Each scene shows the same named points in several views. A view is turned or mirrored, shifted and resized as a whole, has a little noise and may leave points out.
In the rows, 100 means zero.

Scene 1
View 1
z71: [115,  99,  96,  88, 104, 101,  79, 102,  87,  98,  92, 100,  99, 110,  99,
  98, 111, 103, 103, 115,  85]
z787: [ 93,  95, 109, 111, 104,  88,  84, 106,  89, 115, 107, 106, 108,  91, 103,
 109,  93,  94,  99, 121,  78]
z356: [105,  89, 112, 104,  96,  89,  97, 118,  66, 100, 106, 107,  97,  87, 115,
  97, 105, 100, 102, 130,  96]
z366: [110,  96,  94,  98,  99, 101,  79, 106,  97, 111, 100,  98, 100, 116,  85,
 102, 100, 101, 101, 120,  83]
z495: [105,  89, 111, 106,  96,  99, 101, 116,  82, 111, 113, 102,  98, 101, 101,
 106, 102, 112,  96, 125,  95]
z402: [ 94,  87, 117, 109, 102,  95,  93, 107,  73, 101, 114, 108, 109,  82, 119,
 107, 102, 106,  99, 113,  90]
z706: [106,  90, 100,  96, 101,  97,  78, 111,  77, 104, 103,  99, 112,  93, 109,
  97, 102,  90, 103, 110,  83]
z687: [ 98,  96,  98, 113,  94,  99, 102,  96,  89,  94,  93, 103,  82, 117,  88,
 100, 115, 121, 102, 135, 100]
z379: [102,  93, 103, 101, 104,  99,  85, 103,  87,  99,  99, 103,  99, 107,  98,
 104, 107, 107, 102, 119,  87]
z901: [105, 106,  99, 106,  99,  85,  96,  93,  82, 100,  86, 102,  90,  95, 106,
  93, 115, 102, 102, 133,  88]
z865: [102,  86, 100, 100, 104, 105,  95, 117,  84, 104, 102,  95,  98, 115,  95,
 104, 107, 109, 101, 121,  93]
z25: [107, 101,  92, 103,  88,  98,  62,  86,  92, 101, 104, 109, 110,  95,  97,
  95,  99,  93, 103, 106,  78]
z832: [ 87,  81, 113, 116, 100, 100, 112, 106,  70,  79, 100, 109,  83, 106, 105,
 105, 119, 128, 105, 134, 110]
z515: [117,  97, 100,  93, 103,  81,  88, 129,  78, 129, 100,  91, 109,  89, 108,
  93,  94,  76,  98, 128,  77]
z198: [115, 104, 102,  98,  94,  91,  88,  99,  80,  97,  94, 108,  90,  98, 104,
  94, 111, 104, 102, 131,  91]
z648: [ 99,  94, 109,  96, 115,  96,  87, 103,  80,  91,  93, 105, 100, 100, 110,
 107, 112, 106, 103, 117,  84]
z100: [ 98,  96, 101, 108, 105,  89,  90, 109,  90, 117,  99,  97, 104,  98, 100,
 103,  99,  95, 100, 124,  80]
z252: [ 87,  91, 102, 118,  97,  90,  81,  95,  81,  89,  97, 115,  95,  98,  99,
 100, 104, 100, 109, 129,  89]
z812: [ 95,  83, 101, 106, 101, 104,  79, 108,  85,  84,  96, 113,  88, 125,  83,
 105, 104, 109, 110, 131,  95]
z450: [107, 108, 107,  96, 114,  87,  84,  98,  94, 105,  88, 106,  94, 105,  99,
 107, 106, 102, 101, 128,  77]
z967: [ 92,  80, 115, 103, 104,  96,  71, 106,  61,  57,  96, 132,  87, 102, 108,
 103, 108, 103, 118, 133, 100]
z933: [ 97,  83, 112, 105, 101,  95,  80, 115,  73,  83, 102, 122,  89, 108,  97,
 106, 100, 102, 111, 135,  95]
z109: [112, 100, 102,  91, 107,  95,  84, 105,  86,  95,  88, 107,  88, 113,  95,
 102, 110, 105, 104, 130,  87]
View 2
z25: [129,  73,  87, 101, 100,  74,  88, 120,  96,  98,  70, 113, 102,  82,  98,
  83, 103,  89, 108,  86, 102]
z356: [107, 101,  97, 143,  97,  93,  95, 124, 108,  65, 113, 103, 100,  75, 124,
  84, 108,  95, 130, 107, 110]
z252: [117, 107,  88, 130,  92,  89,  94, 142, 113,  79,  70, 102, 114,  91, 109,
  89, 102, 104, 127,  98, 104]
z109: [101,  93,  74, 103,  95, 108, 108, 126, 102,  71,  89,  91, 117,  77, 101,
  83,  92, 105, 128,  95, 119]
z706: [119,  85,  89, 123,  87,  91,  87, 108, 102,  77,  96, 108,  91,  71, 104,
  83, 109,  81, 117,  89, 114]
z933: [109, 118,  89, 130,  93, 101, 115, 123, 125,  79,  82,  95, 107,  81, 115,
  90,  97, 114, 120, 106, 119]
z379: [106,  93,  80, 108,  93,  95,  98, 122, 110,  65,  86, 106, 108,  78,  98,
  91,  99,  96, 123,  96, 108]
z812: [101, 113,  75, 109,  84, 107, 117, 130, 121,  80,  71, 102, 116,  80,  99,
 106,  96, 120, 116, 101, 112]
z967: [117, 130,  82, 154, 105,  96, 131, 132, 123,  86,  62,  96, 110,  69, 113,
  75, 107, 117, 128, 107, 130]
z865: [ 94,  97,  78, 108,  80, 106,  98, 119, 113,  58, 100, 112, 105,  72,  98,
 107, 101, 100, 120, 100, 107]
z100: [111,  88,  92, 110,  82,  96,  74, 123, 110,  64,  98,  99, 103,  92, 106,
  93,  96,  86, 124,  90, 103]
z832: [ 87, 124,  78, 145,  99,  97, 115, 148, 119,  43,  88, 116, 122,  72, 108,
 104, 109, 116, 141, 119,  99]
z687: [ 88, 101,  73, 108,  92, 102, 103, 151, 104,  61,  84, 109, 130,  83, 102,
 108,  97, 119, 131, 106,  95]
z198: [103,  86,  83, 117, 104,  95, 102, 135,  90,  76,  98,  98, 117,  76, 113,
  79, 100, 104, 131, 100, 110]
z71: [105,  81,  72, 100,  93, 102, 103, 118,  95,  75,  89, 103, 109,  67,  93,
  84, 100,  94, 122,  90, 116]
z515: [115,  75, 103, 117,  75, 107,  67, 105,  96,  75, 132,  87,  87,  85, 123,
  82,  97,  77, 120,  87, 117]
z402: [116, 102,  98, 140, 104,  76,  90, 115, 120,  52,  94, 116,  93,  77, 110,
  84, 110,  81, 127, 104, 102]
z495: [ 97,  96,  94, 116,  95,  92,  95, 119, 116,  55, 111, 113, 103,  79, 113,
 104, 100,  98, 122, 109,  98]
z648: [109,  99,  78, 122,  98,  95, 100, 121, 110,  55,  83, 101, 107,  74,  95,
  76, 101,  87, 133,  93, 116]
z787: [120,  93, 100, 115,  90,  84,  75, 117, 119,  64,  93, 100,  97,  98, 110,
  88,  95,  83, 122,  92, 101]
View 3
z450: [ 84, 103, 101, 124,  94,  82,  98,  99,  99,  97, 102,  89,  86,  93,  74,
 109, 105, 108, 116, 113, 100]
z515: [110,  99,  95, 122, 120,  73,  92,  96, 101,  99,  93,  95,  83,  70,  86,
  96,  96,  96, 111,  88, 101]
z787: [ 90, 103, 108, 125, 101,  86,  87,  97, 106, 102, 106,  98,  88,  94,  91,
 103,  99,  87, 114,  98, 101]
z402: [ 96, 102, 107, 127, 108, 102,  87,  91, 104,  88, 101,  91,  93, 111,  96,
  98,  98,  84, 101, 101, 104]
z379: [ 88, 105,  98, 112,  97,  89,  96,  99,  99,  97, 100,  91,  97, 104,  88,
 110,  99, 102, 110, 110, 102]
z648: [ 88, 106,  96, 120, 103,  99,  93,  92,  99,  89, 102,  87,  96, 104,  79,
 107, 103, 103, 107, 113, 104]
z967: [ 87, 103, 101, 102, 103, 123,  87,  96,  77,  86, 111, 101,  85, 115,  81,
 113, 101, 100,  85, 125,  81]
z71: [ 90, 105,  93, 106, 105,  85, 103,  95, 101,  98,  96,  88,  97,  97,  85,
 108, 101, 114, 111, 119, 104]
z198: [ 93, 101, 107, 116,  99,  89, 108, 103,  90,  91,  91,  88,  91,  95,  87,
 104,  99, 107, 102, 117,  94]
z832: [ 89, 105, 101, 115,  81, 113,  94, 110,  77,  74,  91,  84, 105, 125,  90,
 112,  91,  97,  89, 104,  97]
z901: [ 88, 107, 111, 126,  93,  93, 106, 106,  92,  90,  92,  87,  96,  87,  83,
 104,  98, 107, 104, 113,  96]
z109: [ 88, 102,  94, 109,  95,  86, 101, 102,  90,  94,  97,  89,  91,  99,  78,
 112, 101, 113, 108, 117,  97]
z25: [ 85, 108, 114, 108, 110,  86, 104,  92, 115, 112, 106, 100,  94,  93, 102,
 102, 101, 100, 113, 125,  98]
z706: [ 98, 106,  98, 112, 118,  92,  93,  89, 107,  99, 101,  95,  95,  92,  93,
 100,  98,  97, 107, 107, 103]
z356: [103,  99, 102, 121, 107,  97,  93,  99,  89,  85,  92,  91,  88, 100,  92,
  99,  94,  92,  95,  99,  96]
z100: [ 90, 106, 102, 122,  99,  82,  91, 102, 102, 100, 100,  94,  94,  88,  88,
 105,  96,  95, 114,  97, 103]
z495: [ 99,  98,  99, 116,  96,  83,  94, 103,  95,  90,  91,  89,  94, 111,  97,
 105,  93,  91, 106,  95, 103]
z865: [ 94, 105,  88, 106,  95,  84,  93, 103,  94,  94,  95,  89, 102, 106,  90,
 113,  93, 102, 109,  98, 107]
z687: [ 82, 107, 104, 110,  75,  90, 104, 116,  85,  91,  91,  87, 105, 108,  90,
 117,  92, 107, 105, 110,  98]
z366: [ 88, 104,  95, 103,  97,  73,  99, 103, 102, 107,  99,  95,  96,  96,  92,
 113,  97, 106, 118, 109, 103]
z933: [ 90, 100,  98, 104,  97, 101,  87, 102,  81,  93, 106, 100,  84, 109,  85,
 113,  98,  96,  97, 110,  88]
View 4
z687: [116,  77, 104, 102, 105, 109, 114,  88,  99,  93, 115, 115,  87,  93, 112,
  97, 131, 119, 112, 109, 105]
z865: [116,  94, 108, 112,  97, 104, 108,  85, 104, 109, 114, 105,  99,  92, 103,
  97, 117, 111, 110, 121, 103]
z787: [103,  90, 109, 115, 100,  92, 102,  77, 100, 104, 113, 103, 119,  94, 100,
  80, 116, 121,  89, 104,  92]
z356: [105, 101, 112, 110,  89,  93,  99,  95, 103,  84, 112,  89, 108,  86, 103,
  86, 125, 113,  97, 112, 101]
z109: [101,  91, 107,  99, 102,  98, 115,  95, 112, 106, 111, 115, 102,  87, 114,
  98, 129, 110, 106, 113,  95]
z402: [ 96,  98, 114, 113,  94,  99, 103,  89,  98,  94, 109,  82, 108,  96,  97,
  75, 114, 123,  97, 107, 100]
z198: [ 98,  87, 106,  98,  91,  95, 109,  98, 107,  91, 114, 108, 106,  91, 113,
  97, 133, 116, 101, 112,  98]
z379: [101,  90, 107, 106, 100, 102, 111,  88, 106, 108, 112, 107, 104,  94, 107,
  91, 120, 116, 104, 112,  99]
z706: [ 94,  99, 109, 107,  88,  95,  98,  89, 106, 112, 115,  97, 121,  96, 102,
  89, 117, 111,  98, 112, 104]
z25: [ 82,  81,  99, 103,  89,  98, 110,  87, 105, 115, 117, 113, 126, 112, 107,
  85, 121, 118,  92, 106, 108]
z832: [117,  91, 112, 104, 107, 113, 110,  96,  96,  79, 108,  91,  75,  87, 105,
  84, 129, 118, 116, 107, 112]
z515: [108, 103, 112, 113,  81,  78,  88,  82, 108, 104, 120, 102, 132,  83, 102,
 101, 119, 108,  86, 118,  84]
z252: [100,  84, 105, 102, 107, 102, 105,  88, 101,  94, 112, 108, 106,  93, 107,
  79, 130, 113,  96,  94, 111]
z366: [106,  86, 102, 110,  97,  97, 114,  82, 107, 116, 117, 121, 113,  99, 108,
  98, 120, 112, 101, 119,  99]
z812: [112,  89, 103, 107, 113, 108, 118,  90, 110, 105, 109, 119,  95,  92, 108,
  85, 129, 101, 108, 111, 116]
z901: [100,  83, 108,  93,  95,  96, 101,  93, 101,  92, 117, 107, 105,  88, 115,
 100, 133, 121, 100, 101,  93]
z100: [108,  89, 109, 111,  98,  93, 100,  77, 101, 106, 117, 107, 115,  91, 103,
  92, 118, 119,  94, 107,  91]
z967: [ 92, 102, 110,  98, 114, 107, 114, 109, 113,  88, 100,  98,  96,  85, 109,
  67, 137,  96, 103,  98, 124]
z933: [106,  97, 108, 110, 110, 101, 114,  95, 111,  93, 105, 106, 102,  86, 105,
  75, 131, 100,  99, 108, 112]
z450: [ 98,  87, 109, 101, 106,  93, 112,  88, 110, 109, 111, 114, 109,  86, 112,
  94, 125, 120,  98, 107,  81]

Which points are out of place in each view (at most two, in the order of its rows)? Write none if all are in place.
view 1 -> none
view 2 -> none
view 3 -> z832
view 4 -> none
